Each row is a point on a tangle of strands that fork and nearly touch. The rows are in no order.
Two points are linked if the straight distance between their rows is under 69.3. Some points are linked to none.
mame: [ -6 -20  12  12   9  -9   7   2   0   4  -2  21 -13  -6 -15   0 -21   2
 -14   0  -2   7  -5  16  -4 -10 -28  11   9  15]
dunuf: [ 12  -5  -9 -11  -7  24  -4  30 -16 -35  12 -24   4 -17  -4   7 -17  12
  16 -32  29 -30  25  24   2  27 -28   2  -7   7]
bofe: [ 16  -1 -26  -5  14  21 -21  22 -16 -20  17 -15   7   1 -14   1 -15   6
   5 -30  32 -11  17  10  -2  21 -29   6   8   3]
zivir: [ 16  17 -33  -5  -1  28   9 -12  -9  17  12  -3   6  28 -15   2  21 -24
  -9  12  26   4 -29 -15  -1  19  32  -8  -4 -39]
luvu: [  4 -17 -29  15  21  -9 -37  15  -2  -7  17  -4  -9   0 -24 -11 -12  14
   9 -22  -4  -4  23   9   9  -5 -47   2  26   2]
Noget: [-16 -32  49   7  -8   5  33  19 -13 -13   3  -7 -10 -16  -5  -8 -40  23
  15   3 -23   2  -2  10  11 -14 -22  -8   8  23]
Lir: [ -2  -8 -26  26 -19   3  -3   8  -7 -15   7 -36 -20  -5 -50  -1 -23   6
  10  13  10  -2 -15   1  19 -19 -25  -2  13 -13]
faniz: [ -7  21 -48  12 -16   0 -34 -18  12  20  -4   6 -17   7 -31 -12  33 -16
 -11   2  31   4 -20 -27  -2 -10  -4   4   7 -19]
farid: [-19  -5 -29  13 -46 -12  31  -4  -6  11   5 -27 -17 -11   2  -1  16  -6
   1   1  -6 -24 -30  -4  10  -4  16  19 -28   4]
tib: [-24 -11 -21 -20 -29  13 -32 -13   5  -5   5  43  -4   9  -2 -26  50 -12
   3 -17  13  11  17  -7   6 -10 -18  -6  -2  19]
Ter: [ -4  -3  36 -44 -13  20  15  10 -10 -17  -2  43  15 -19  22  -2  23 -22
   0 -17  -1  -1  11   0  -2  28 -16 -12  -6  21]
Fele: [-13  -5   7  10 -11 -42 -24 -33  24  27  -8   0  -8  26  27   3  26  11
  -2 -22 -33  13  23  -9  -4 -28  34  10  -2  -1]
Sifi: [ -4 -29   3  14  12  -5 -13  -7  -9   2  21 -36   1  19  36   8 -22  28
  36 -30 -37  -3  27  19   9   8  20  -4  -4   2]
Soz: [ -5 -18  29   6  -3 -24   4   8   5 -11 -11  21 -13 -29 -11  -2 -20   8
  -6  17 -14   1   7  16   1 -20 -33   6  14  29]
vusa: [-22 -11  -7  -3 -33  -4 -17 -15   4 -23  -6  23 -13  -5 -15 -16  19  -4
  15  25   4  14  11   1  19 -27 -13  -6   7  12]
Vopul: [ 14  13 -38  12  29  14 -36  -4   9  27   6  -5   4  25 -19  -8   6 -12
 -16 -33  22   8   7 -21 -14   8 -15  12  18 -22]
lur: [ 12  17  21  -9   9 -16  24   9  16  22  -9  -3  15  -9  40  18  -1   5
 -22  -5 -12 -14 -10   1 -16  24  36  20  -8  14]
Botut: [  3  -4  14 -25 -21   7  56  18 -14   4  -6  20  23 -10  20  -1  18 -23
 -10   4 -12  -2 -39 -13  -7  26  12 -16  -5   3]
kan: [  7  15 -32   5  -8  -9  12  -1   1  25   7  -6   0  -8   3   7   9  -5
 -23 -29  24 -23 -26   6 -16  29  11  24 -15   1]
sofek: [-16 -15  45  -8 -13 -10  41  13   3   1 -11  33   4 -27   9  -2   5  -8
  -5  18 -25   1 -19  -9  12   5  -5  -1   8  31]
panep: [ 23   8  -6  13  23 -35 -35  22   4  -9  -7   1  -4 -24 -20   0 -21  19
  -4   9   6  -7  29  31   4 -10 -32  -7  10   2]
dat: [  0 -13 -17  37  40  -6 -20 -21   7  38  12 -14  -7  23   0   2 -14   8
   0 -42 -29  11   6   0 -12  -7  -3  18  12 -24]
Munel: [  6   8 -28  -3   3  13 -25   9  -1  -9   4  21  -2  -3 -39 -13   6 -14
 -10  -2  41   0  -1  -5  -4   7 -40   3  13   7]
dodi: [-10   4  28 -23 -34  22  43  15  -6 -27 -14  18  21  -7  14 -10  15  -8
  18  41 -20   2 -13 -14  20  -2  18 -20  -7  -3]
Linam: [ 19  25 -19   0  10  24  19  -8 -11  14   6 -22  17  30  -2  11   0 -17
  -6  27  18   4 -22  -9  -4  17  48  -4  -8 -43]
Vil: [ -2  -9  22 -25  14  29   4 -20 -18  -6  12  17  18  44  15  -3  19 -23
   7  23 -13  41   5 -12  11  -3  24 -32   0 -18]
defak: [-11 -15 -20   3 -25 -16  -6 -13  -4  11   8 -17  -4  -7  26   7  12   8
   8 -34 -13 -26   9  12   4   6   9  16 -17   9]
tenip: [ 27  26  -5   7  19 -40 -19  -3  20  -4 -25  -9   0 -14 -16  11 -17  11
 -13  43   4   5  11   6  -1 -17  18  -7   5 -20]
Tev: [ -7  14 -12  -3  -8 -30 -23  -4  21  -1 -22  37 -12 -28 -17  -5  16   1
 -19   9  23  -3   5   6 -14 -13 -26   5   4  24]
zaro: [  3  34  -7 -29 -19   1 -12 -15  24 -12 -15   1   7  -4  36   4  41 -10
   2   8  11 -14  21  -6  -9   8  45  -8 -25  -3]
lomub: [ -5  16 -25  -3 -38  -5  12   8   0 -35 -15  -8 -20 -29 -32 -11   5  -2
  10  41  31 -17 -15   0  10 -13 -12  -7 -12  -1]
Poguz: [-22 -25  34  -6 -18  10   5  -7  -7 -17   3 -11   3   0  36   1  -3  11
  33   9 -36  -3  30   0  22 -11  25 -10   0   6]
Lako: [  8  12  -9 -22 -23  19  20  -3  -5  -9   2   4  14   3  15  -6  25 -14
   6  17  15  -9 -13  -3   1  17  34 -15 -18 -12]
dop: [ -6 -20 -13  34  18 -16  -7 -26   6  39   9 -18 -12  23   8  10 -10  10
   1 -26 -32   4  -7   6  -4 -13  20  15   2 -16]
Voz: [ 10   9  -7  13  -1  -3  28   2   7  15  -7  -4  -4  -7 -22   5 -13  -6
 -23  22  18  -3 -34   1  -7  -3   0  18  -6 -10]
tetu: [  8  24 -14  17   8  -9  18  -1  15   9 -19   7  -7 -10 -34   2 -11 -12
 -23  52  21   5 -37  -7  -9 -17   9  12  -1 -16]
fugig: [-25  -1 -27 -11 -23   1 -43 -20   9 -13  -6  32  -9  12 -17 -25  44  -6
   7   9  15  19  20 -16   9 -27 -13 -14   7   8]
Mef: [ -4 -24 -18  28  -2  10  -2  15 -19 -13  21 -34 -14   6 -38  -3 -26  16
  21 -10  -1  -3  -7   3  17  -9 -26   1  17 -12]
tisa: [ 26  20  -2  14  39  30  11   0  -9   8  -4  -9  10   9 -31  12 -39 -16
  -8  28  26  15 -22  -1 -10  -3  -3   3  13 -36]
Zova: [ -8  -6 -25  14 -33   6  22   5  -8 -13   1 -22 -22 -15 -45 -11  -7  -1
   6  20  22 -13 -26  -2  15 -15 -17   1  -3  -6]
Des: [ 25  -1  -5  -2  31 -10 -32  13  -2  -2  14 -25  10   4  27  12 -20  21
  10 -47  -4 -15  42  28  -8  22   4  -4  -1  -3]
bara: [-15  -2 -12   8 -29  -9  27 -12   8   7  -2  -9  -6  -4   2  -2  17  -5
  -6  32 -11  -4 -24  -5  13 -12  31   8 -12  -2]
gezub: [-23 -26  25 -21 -28  12  10  -5 -11  -7  10  50   3  -3  -5 -18  34 -21
   4   6  -8  17  -3  -6  10  -8 -26 -11   2  26]
Kiz: [  7  14  49 -13  21 -36  -7   0  28   3 -24  33   6 -26  14  14  -5   3
 -26  -3 -17   7  17   2 -17  -3  -2  12   6  35]
doma: [ -8  -8  18 -20  -2 -12 -27  -6   8  -3  -1  40   3  -5  16 -11  24  -5
  -9 -26  -3  10  29   5  -7   0 -17   7   4  32]
Vota: [ -2 -13 -18  16   7  35  36   0 -25  21  29 -27   4  28  -8  15 -12   0
  -4 -18   9  -1 -35  -1   5  17   6   0   0 -27]
fuger: [  0  33 -43   7 -20 -19 -28   5   2 -18 -15  -7 -20 -30 -37  -2  11   0
   5  36  33 -15  -6  -5   0  -8  -7 -10  -5  -6]
reper: [  1  -8  12 -15 -15  14  23  19 -15  -4  11   5   9 -16  24   7   2   1
  -4 -38  13 -25  -4  21 -10  36 -15  10 -17  24]
Bug: [  2  43 -31 -17 -17 -16 -37  -1  15 -26 -25  -4 -10 -26   4   1  27   3
   6   7  30 -31  24   3 -13   9  14 -11 -21  -3]
buga: [ -9 -19   5  42  39  31  21  -5 -17  23  23 -25  -8  27 -22   9 -34   7
  12 -15 -14   8 -26   8  -4  -8 -16   4  11 -24]
Rar: [-25 -26  -4   6 -46  34  26   3 -18 -24  24 -25 -13   3 -15 -10   2  11
  26  -8   1 -10  -6   8  28 -10 -13  -8 -11   3]
zimo: [  0 -21  17  11   3 -28 -19  -3   6  -1   3 -18  -3  -7  35   8 -14  30
  22 -12 -44 -12  37  20   8  -7  16  -1  -1  10]
dev: [ -1 -14 -22  32 -12 -40   9   3  -8  12   3 -46 -23 -14  -3   9 -18  16
   1  -9 -21 -26 -10  14  13  -7   3  14 -16   0]
Riv: [ -1 -19  10   4  22  17  -4   6 -18 -14  23 -26   6  21  14   7 -28  20
  28 -19 -12   6  21  16   5  10   0 -10   8   7]
fub: [ 19  34  23  -8  57   0 -20 -17  12   9 -18  24  12  18 -13   2  -8 -19
 -22  11  15  35  15  -7 -28 -13  -1   0   5 -20]
tuni: [-21 -32  46   1  -4  18  24  -3 -18  -2   9 -13   5  21  32  -5 -11   7
  30   7 -43   9   1  -7  23  -4  18 -18   5  10]
Nono: [-10  -7   3   7  -1 -30 -30 -26  18  15  -8   6  -5  18  10   0  15   5
   2  -3 -23  21  20  -1  -4 -29  22   2   6   3]
zuba: [ 16   5  -7  12  56 -19 -39  -2  17  28   0   8  -2  20  -3  -4 -12   0
 -18 -48   0  14  29   1 -27   1 -23  15  15 -11]
memu: [ 18   9 -23  19  24  34 -13   1 -13  -5  11 -13   0  12 -43   4 -21 -19
   2  14  28   7 -19 -11  -1   1 -26   7  23 -30]
leduz: [ 18  17  22 -42  -7  18  41  26 -15 -11  -8  24  31  -8  20   2  11 -25
  -6  11   2   3 -22  -4 -17  43   9 -22 -11   0]
momiz: [  1  29  13 -29 -13  -4   6   3  26 -14 -20  -6  15 -18  51  13  24  -4
   5   9 -14 -24   8  -9  -7  23  54   4 -25   2]
suk: [-23 -26   6  -9 -16  14 -26 -20  -6 -21  14 -13   4  20  34  -3   8  10
  36  -6 -25   6  43   6  17 -13  25 -16  -1   4]
geza: [-18 -20  54  11  -9  -6  30  12  -2  -9 -11  -6  -4 -12   7  -3 -37  20
  14  29 -36   8  -5  -2  18 -23   1  -7  14  18]
zemag: [ 19  21   6  20  63  21   3 -12  -7  25  -6   5   7  10 -18  11 -30 -22
 -20   6  14  20 -14   5 -20  -3 -13  11  17 -35]
rovu: [-32 -38  -4  23 -23 -11  11 -21  -6  18  12 -18 -19  13  10  -1   0  16
  17   1 -33   2 -12  -2  17 -19  18   6  -6   3]
tola: [ -8  -8  13 -28 -46  21  51  17 -11  -8   3  23  12 -17  20  -7  32 -19
   9  -8 -11 -17 -25  -8   5  30   4 -20 -13   8]
fike: [  0  -1  34 -15  13 -27 -14  -7  15  10  -8  24   4  -9  22   4   4   0
 -18 -25  -8   9  21   7 -17   7  -3  15   5  29]
Zokin: [  3   8 -23  10  -1  -3  25  -6   6  34   2   3  -5  -1  -6  10   9 -11
 -27  -5  19 -11 -38   0 -15  16   8  24 -11  -9]
Popa: [  9  14  14   6  61  13 -22 -14   6  10  -8  21  11  17 -25  -4 -23 -23
 -15   2  12  31   9   2 -17 -13 -30   4  15 -23]
fak: [-13 -33 -18  10  -4  22   2  15 -21 -15  33 -23  -6   8 -24  -6 -15  21
  19 -45   5 -11  -3   7  14   7 -38   6  10   8]
buk: [ -6 -31 -25  24  10 -22 -29   3   1  13  14   1 -14   1 -11  -9 -10  20
   6 -35 -16  -4  11   9  10 -13 -38   4  11  13]
rakif: [ 17  -2 -23  36  59  -8 -35  -7  12  36   8  -7  -3  20  -8  -3 -19   1
  -9 -50 -18  10  18  -2 -19   0 -18  10  22 -23]
rige: [ 10  13 -36  -7  26  14 -52   1   8  10   8   7   8  25  -4 -17  19 -10
 -13 -44  28  13  29 -28 -17   9 -21   2  12  -5]
zefi: [ 16  27 -35   6 -14 -43 -10  15  12  -6 -20 -28 -15 -39   6  15   6   5
  -9  -2   5 -39   0  19  -9   4  13   7 -24   6]
zuzoz: [ 23  19  41 -22  13  12  24  33 -12 -25 -14 -10  22 -16  20   9 -39   7
   2  15  10  -6   8  11  -9  22   1  -4  -3   8]
las: [ 21  14  10  -1  19  14  23  10 -11  -1  -5 -40  15  15  15  14 -37  10
   6  20   6   1   3   4  -2   8  34  -7   1 -20]
nefov: [ 28  32 -15  12  26 -38 -54  -9  31  19 -20  -9  -6  25  -1   2  10   9
 -16 -16   7  12  35  -6 -16 -23  13  -7  16 -25]
vezu: [-13  -5 -11 -21 -15  -2 -33 -12   7   8   3  39  -3  13  11 -18  46  -6
  -8 -38  12  11  25  -9  -5  -3 -16   2  -4  20]
Zep: [ -2   6  14 -27 -29  23  17   1  -2 -29  -5  14  13  -4  15  -8  20 -14
  16  34   2  -3   2  -6  13   3  22 -18 -15  -2]
paruz: [ 15   4  12 -22 -19  30  21  33 -13 -36   2 -17   6 -23   0  -1 -29   7
   8 -11  28 -30   7  22  -2  27 -18  -2 -14   7]
vuse: [ 21  33 -34  10  -6 -29   7   9   8   1 -13 -36  -6 -21  -6  13  -6   4
 -13  18  16 -26 -17   8  -6   8  24  12 -18  -6]
terik: [-33 -41  22  22 -18 -19   1 -23  -3  11   7   1 -18   7  10  -7  -4  16
  18  11 -45  13  -2  -4  20 -29   8   1   3  17]
ver: [ -1  11  16 -24   2  -8  -4 -18  11   2 -15  58  -1   2 -14  -8  33 -23
 -20  23  10  29  -4 -16  -6 -14  -5  -6  -1   7]
zur: [ 28  36 -31   5  20 -19 -67  -2  18  17 -11 -12  -4  21 -11  -5  10   1
 -12 -12  25   4  30 -21 -17  -8   5 -10  16 -31]
vik: [-19 -19  18 -22 -47  16  34   6  -9 -17   5  38  -3 -24   2 -15  32 -14
  14   9  -7  -7 -15  -7  17   7 -13 -13 -10  22]
sovur: [ 26  28  22 -13  24 -36 -18   1  29 -16 -30   8   7 -19   4   9 -16  14
 -12  42 -12  15  22   6  -5 -24  15 -11   0   4]
Nom: [-20 -24 -22   6 -46  27  26  -3 -19 -11  24 -16  -3  11  -8  -6  20  -1
  22 -11   5 -14 -20  -5  27   5  -5  -7 -14  -5]
foset: [  0 -12 -19   1 -25  28  29   4 -26   6  26 -16   6  14  -2   4  12  -9
   7 -13  16 -11 -28   2   8  21   3  -4  -9  -8]
kizi: [ -3   5   9   1 -16 -30   9   3  24   3 -17   8  -5 -33  15  10   3   8
 -13   7 -17 -17  -2   6  -7   0   3  18  -9  28]
gomub: [ -6 -14  24 -31 -22  19  15  12 -11 -13   7  29   3 -21  25   3  19  -9
   1 -30   5 -20   9  13  -3  33 -24   2 -13  25]
febet: [-11 -10 -15  -3  -8   9 -37 -25   1 -14   8 -21   1  27  13  -5  15  11
  28   2 -15  17  39   0  20 -17  29 -13   7 -11]
teg: [-19 -18  47   0  -4 -17  40  12   1  21 -11  14   7 -23  25   7  -1   1
 -15  -1 -31  -4 -26 -11   2  15   5  14   6  28]
Rero: [ -4 -11  25  -7   0  12  28   3 -13   8   9   4   7  11  16   2  -4  -1
  -4   3  -7   5  -9   5   2  11   7  -1   0   5]
zeri: [ 22  12  -6  10  32 -40 -43  -4  22  24 -15   3  -1  17   6  -1  -2   7
 -23 -32  -4  13  38   5 -23 -12  -2   2  11  -7]
Miva: [-11 -27  16  30  25  -9  10 -10  -1  21   2  13 -17   0 -15   0 -31   3
  -8  -4 -18  13 -16  11  -1 -20 -21  18  12   7]
Lani: [  7  28 -26 -19 -20   3 -28  -8   4 -14 -11  -3   3  -6  12   1  31  -4
   5  -7  27 -18  20   0 -10  11  20  -1 -14  -4]
Pufe: [-24 -16  56   8  -4   1  37  12  -8   4 -11 -10   7   3  24  -6 -23  13
  18  29 -45  14 -12  -8  20 -13  17  -9  11  11]
pabe: [-23 -27  39  -5 -34  19  34  19 -13 -21   7 -10  -6 -20   7 -12 -17  18
  18 -14 -14 -17   0  10  16   4 -18  -8  -6  24]
vuge: [-20 -33 -21   5 -21 -22 -16 -19  -1  18  11  -8  -9   1  27   0  13  22
  11 -52 -25 -17  13   8   6   1  -5  17 -12  21]
vomo: [  9  14 -34 -19  23  24 -56  -6   1 -13  14   7  14  31 -10 -19  23 -12
   1 -21  30  21  38 -31  -5   5 -14 -10  16  -7]
kanik: [  8   3 -10  -6 -16 -10  15   8   2  16   6  -2   1 -23  23  10   8   2
 -18 -40  15 -34  -8  17 -18  34   0  25 -21  18]
nik: [-16  11 -15   7 -26 -21  10 -18  18  -3 -17  12 -14  -9 -17  -6  20  -3
  -2  53   0   7 -24 -13  13 -32  15   4  -8   5]
fala: [  6  38 -31  -2 -14 -44 -31  10  20 -21 -28  -5 -17 -45  -1  12  18  10
  -8   5  14 -36  17  16  -6  -2   2  -8 -25   6]
Nuno: [  9  33  15 -19  -5 -13  16  14  24  -4 -21 -20  24 -11  47  13   4   5
  -5  14 -16 -21   0  -5  -5  23  58  13 -16   3]
zin: [-11 -18  36  13  -1 -44 -10  -4  15   5 -15 -11  -7 -22  32  10 -12  24
   7   0 -53 -10  24   8   7 -13  19   3   0  22]
lenam: [ -3  34 -54  11 -22 -20 -48  -6   9  -4 -12  -2 -20 -10 -32 -12  21  -3
  -2  17  24  -7  -2 -14   2 -12  -8  -9   4  -8]
sipu: [ 18  16  37 -19  18 -32 -19   3  21 -21 -29  22   9 -29  15   7 -14   9
  -7  23 -16   6  35   5  -7  -8   6  -5   5  22]
meno: [ -6 -27 -10  12   4  18   2  12 -22 -18  34 -40   4  12  10   6 -20  25
  29 -49  -1 -16   9  11   9  19 -17  -2  -2   3]
dif: [ -6   1  27   5 -10 -20  35  13  15  18  -9   3  10 -26  32  12   3   2
 -19  -4 -24 -22 -24  -3  -7  18  22  23  -4  28]
rugef: [ -3  -6   9  -8  10  16   7 -16  -8  12  11  18   8  30   6  -1  15 -18
 -10  11  -8  23 -11  -5  -1  -1  15  -7   2 -10]
sis: [ -8  -5  53 -35  -5  21  22  19 -12 -24  -6  20  18 -17  35   4   6  -5
  13   6 -16   2  20  -1  11  21   3 -15   0  20]
nur: [ -7  -1 -41  27 -34 -33  14   0 -11  16  -3 -41 -25 -23  -9   9   1   8
  -4  -9  -6 -28 -20   8   7  -7   4  20 -24   5]
gevem: [ 24  21   2 -33   5  19  29  17 -14 -10   2  32  19  -2  -5  -3  10 -27
 -12  19  35   3 -19  -2 -18  30   1 -13 -10  -6]
Tomon: [ 16  20 -18 -24 -16  10  33  -2   0  14   5   3  21  12  29   4  33 -23
 -13  -4  11  -9 -26  -6 -14  35  48 -11 -19 -21]
lov: [  6  11 -26  -4   8   5 -51 -21   8  -6  -1 -14   1  29  -6  -5  15   3
  14   5   5  19  36 -14  11 -17  22 -18  13 -23]
Zov: [  0  20  -3   3   1  -7  10 -16  17   2 -18  20  -1   3 -25  -1   4 -14
 -15  63   6  21 -25 -16   2 -27  21  -1  -1 -16]
Nit: [ -4   6 -20 -11  -6  -5 -19   1   3 -10  -6  31  -9 -16 -28 -12  19  -7
  -8   2  40  -1  -2   1 -10  -2 -29   4   5  17]
Zuto: [ 17  10  30 -28  -7  30  39  37 -10 -31  -2  -6  17 -25   4  -2 -31   6
   5   4  27 -13   3  15  -5  22 -19  -8 -14  10]
noz: [ 26  41 -24  12  15 -27  -5   2  14  -7 -25 -28   1 -19 -19  11 -18   6
 -16  45  18 -12 -10   2  -8  -5  30   1  -8 -20]
fil: [-19 -26  18  -6 -42  38  47  21 -19 -22  17 -29  -5 -11   3 -13 -16  18
  16 -12  -2 -19 -13   8  17   4 -13 -14 -19   8]
vazo: [  7  -1  -3   8  23  54   1   5 -24 -21  21 -17   5  26 -35   2 -24  -2
  18  11  17  22  -6 -10   8   0 -23 -10  21 -28]
kun: [ 22  21   3 -13  22  13  23  11  -9   6   2  28   9  -5 -16   5  -6 -19
 -30   3  39  -3 -33   6 -21  25 -15  11  -4  -4]
vokeg: [ -4   6 -47  23  -4  23 -24 -22   4  20  13  -7 -11  22 -36  -7  17 -22
  -3   9  17   8 -26 -24   1 -10 -10   7  15 -32]
Megi: [  6   7 -22 -13  12  22 -47 -13   4 -12   3   4   8  24 -15 -10  14  -4
  10   1  19  22  32 -15   3 -11   2 -11  16 -12]
Zok: [-20 -39 -38  17  -7 -19 -30  -3  -7  16  16   0 -13   5   4  -9   6  25
   9 -56 -16 -16  11  -2  10  -2 -30  16  -1  17]
zapa: [ 26  22 -37  12  26   5 -56  -5  10  16   0 -16   0  17 -25   0  -5 -10
  -9  -7  15   5   7 -18 -14  -4  -9   3  22 -32]
Suvi: [  8  11 -43  10   0  34  -9 -15  -6  26  19 -15  -1  30 -20   1  24 -21
  -5  -6  23   2 -33 -20   1  12  15   6   4 -38]
gude: [ 17  20  -7   5  20  16  15   0  -3  11   4 -32  16  23   8  14 -19   0
  -3  24  14   6 -11  -2  -4   5  47   2  -3 -33]
Lodu: [ -7  12  10 -11  -4 -20 -24 -24  25   2 -16  30  -4  11   0  -5  31  -2
 -11  12   3  22  14 -11  -8 -28  13  -3   3   9]
buvu: [  1  10   4   4  -4 -35   7  -2  27  10 -17  22 -10 -31  -2   4   6   2
 -29  13   0  -6 -17   7 -14  -9 -10  21  -3  26]
rinu: [ 26  31  29 -17  47  -4   0 -14  17  21 -19  30  18  13   0   9  -1 -21
 -37  12  14  25  -2  -6 -30   1   6   5  -2 -18]
vavub: [ 13  13 -28  11  25  28 -22   5  -8  -2   9   3   0   1 -48  -5 -15 -15
 -13   2  33  -3 -16 -10  -9   3 -43   8  23 -16]
fifi: [ -7  -8  27 -19  27  35  -3 -13 -25 -13  16   1  13  44  11   1  -5  -6
  25  21  -9  39  17  -6  13  -9  14 -26   8 -12]
Bopi: [-17 -14  19  -3 -26 -14  -2  -4   7 -22 -13  30 -14 -23 -19  -9   3   1
   4  32  -4   7   6   3  12 -31 -24  -1   9  31]
nesat: [ -7 -30  -6  31 -18 -28  11   5 -12   7  14 -48 -21 -10   4   4 -22  30
  17 -24 -31 -22  -3  20  20 -14  -3   6 -15   2]
tud: [ 21  24  14 -13  34   4  18  -1   5  21 -10  27  14   5   2   9  -2 -20
 -37   3  20  11 -20   2 -31  13   6   5  -6  -6]
Potom: [-20 -37  13  48  23   8  21  -8  -9  13  13  -7 -21  14 -25  -1 -36  12
  17  -3 -26  13 -21   9   6 -24 -24   4  17  -9]
benas: [  1   9  41 -25  16  -6  19  -7   4   9 -14  59   9  -8  -5  -3  16 -33
 -28  23  -7  30 -23 -12 -13   2 -18  -6  -1  10]
nef: [ 20  22  31 -22  18   9  23  24  -7 -19 -12 -17  29  -4  31   9 -30   6
   2  27   5   1   8   5  -3  19  27  -8  -5  -3]
ved: [-27 -46  -7  34 -16 -10  16  -8 -17  10  24 -38 -20  12   0   3 -20  24
  24 -23 -34 -11 -20   3  23 -13  -1   9 -10   4]
Tiru: [ 12 -11 -19   8  29   9 -32  27 -11 -23  16  -9   1   2 -18  -5 -23  11
   7 -27  14  -7  31  13   2   9 -46  -4  20   5]
pem: [ -9 -28  -2  31  23  29  28  -4 -22  26  31 -27  -4  37  -3   9 -17   5
  11 -23 -12   2 -29   0   3   8  -4   3   3 -18]
zona: [-13  -1  59 -29 -15  25  33  28  -9 -34 -20  17  19 -22  20  -4  -1   1
  20  30 -22   3  13 -10  16   4   6 -17   2   8]
vebuk: [-23 -33  32  20 -10 -45  -4 -15  14  16  -5  11 -15 -15  21   2  -3  19
   6   3 -54   5  11   0  14 -24  11   8   4  27]
biv: [ -1 -18  24   4  21  11  13   5 -13   7  13 -10   3  19  18   5 -32  12
   7  -6 -10  11  -2   8   1   5   0  -3   8   4]
bupo: [ -4  -2  41  -4   2  -8  35   1   8  11 -13  46  -1 -15  -6   0   4 -17
 -29  29 -14  19 -31 -10  -7  -7 -14   8   8  17]
pefa: [  0 -10  10  -6  34  41   0   0 -23 -21  21  -4   7  36 -11   1 -16  -4
  24  11   7  33   7   1  10  -3 -10 -18  17 -16]

Follow the links from the first point to the second, and from the first to the third. Name the last point that the two ways share.
benas; fifi; fala -> dif
noz; benas; Nit -> dif
gevem; fifi; kizi -> memu
rugef; lenam; farid -> Riv
dev; Rero; Zova -> Riv
fub; teg; rugef -> memu

A fork is a point with three links, a tip a point with one. Leave the first point through the second and follow the links. Name the first fork or tip that comes.
Megi; vomo -> dop
Suvi; vokeg -> Riv
Ter; sis -> Tomon
leduz; gevem -> memu
Popa; fub -> gezub
Lani; zaro -> dif
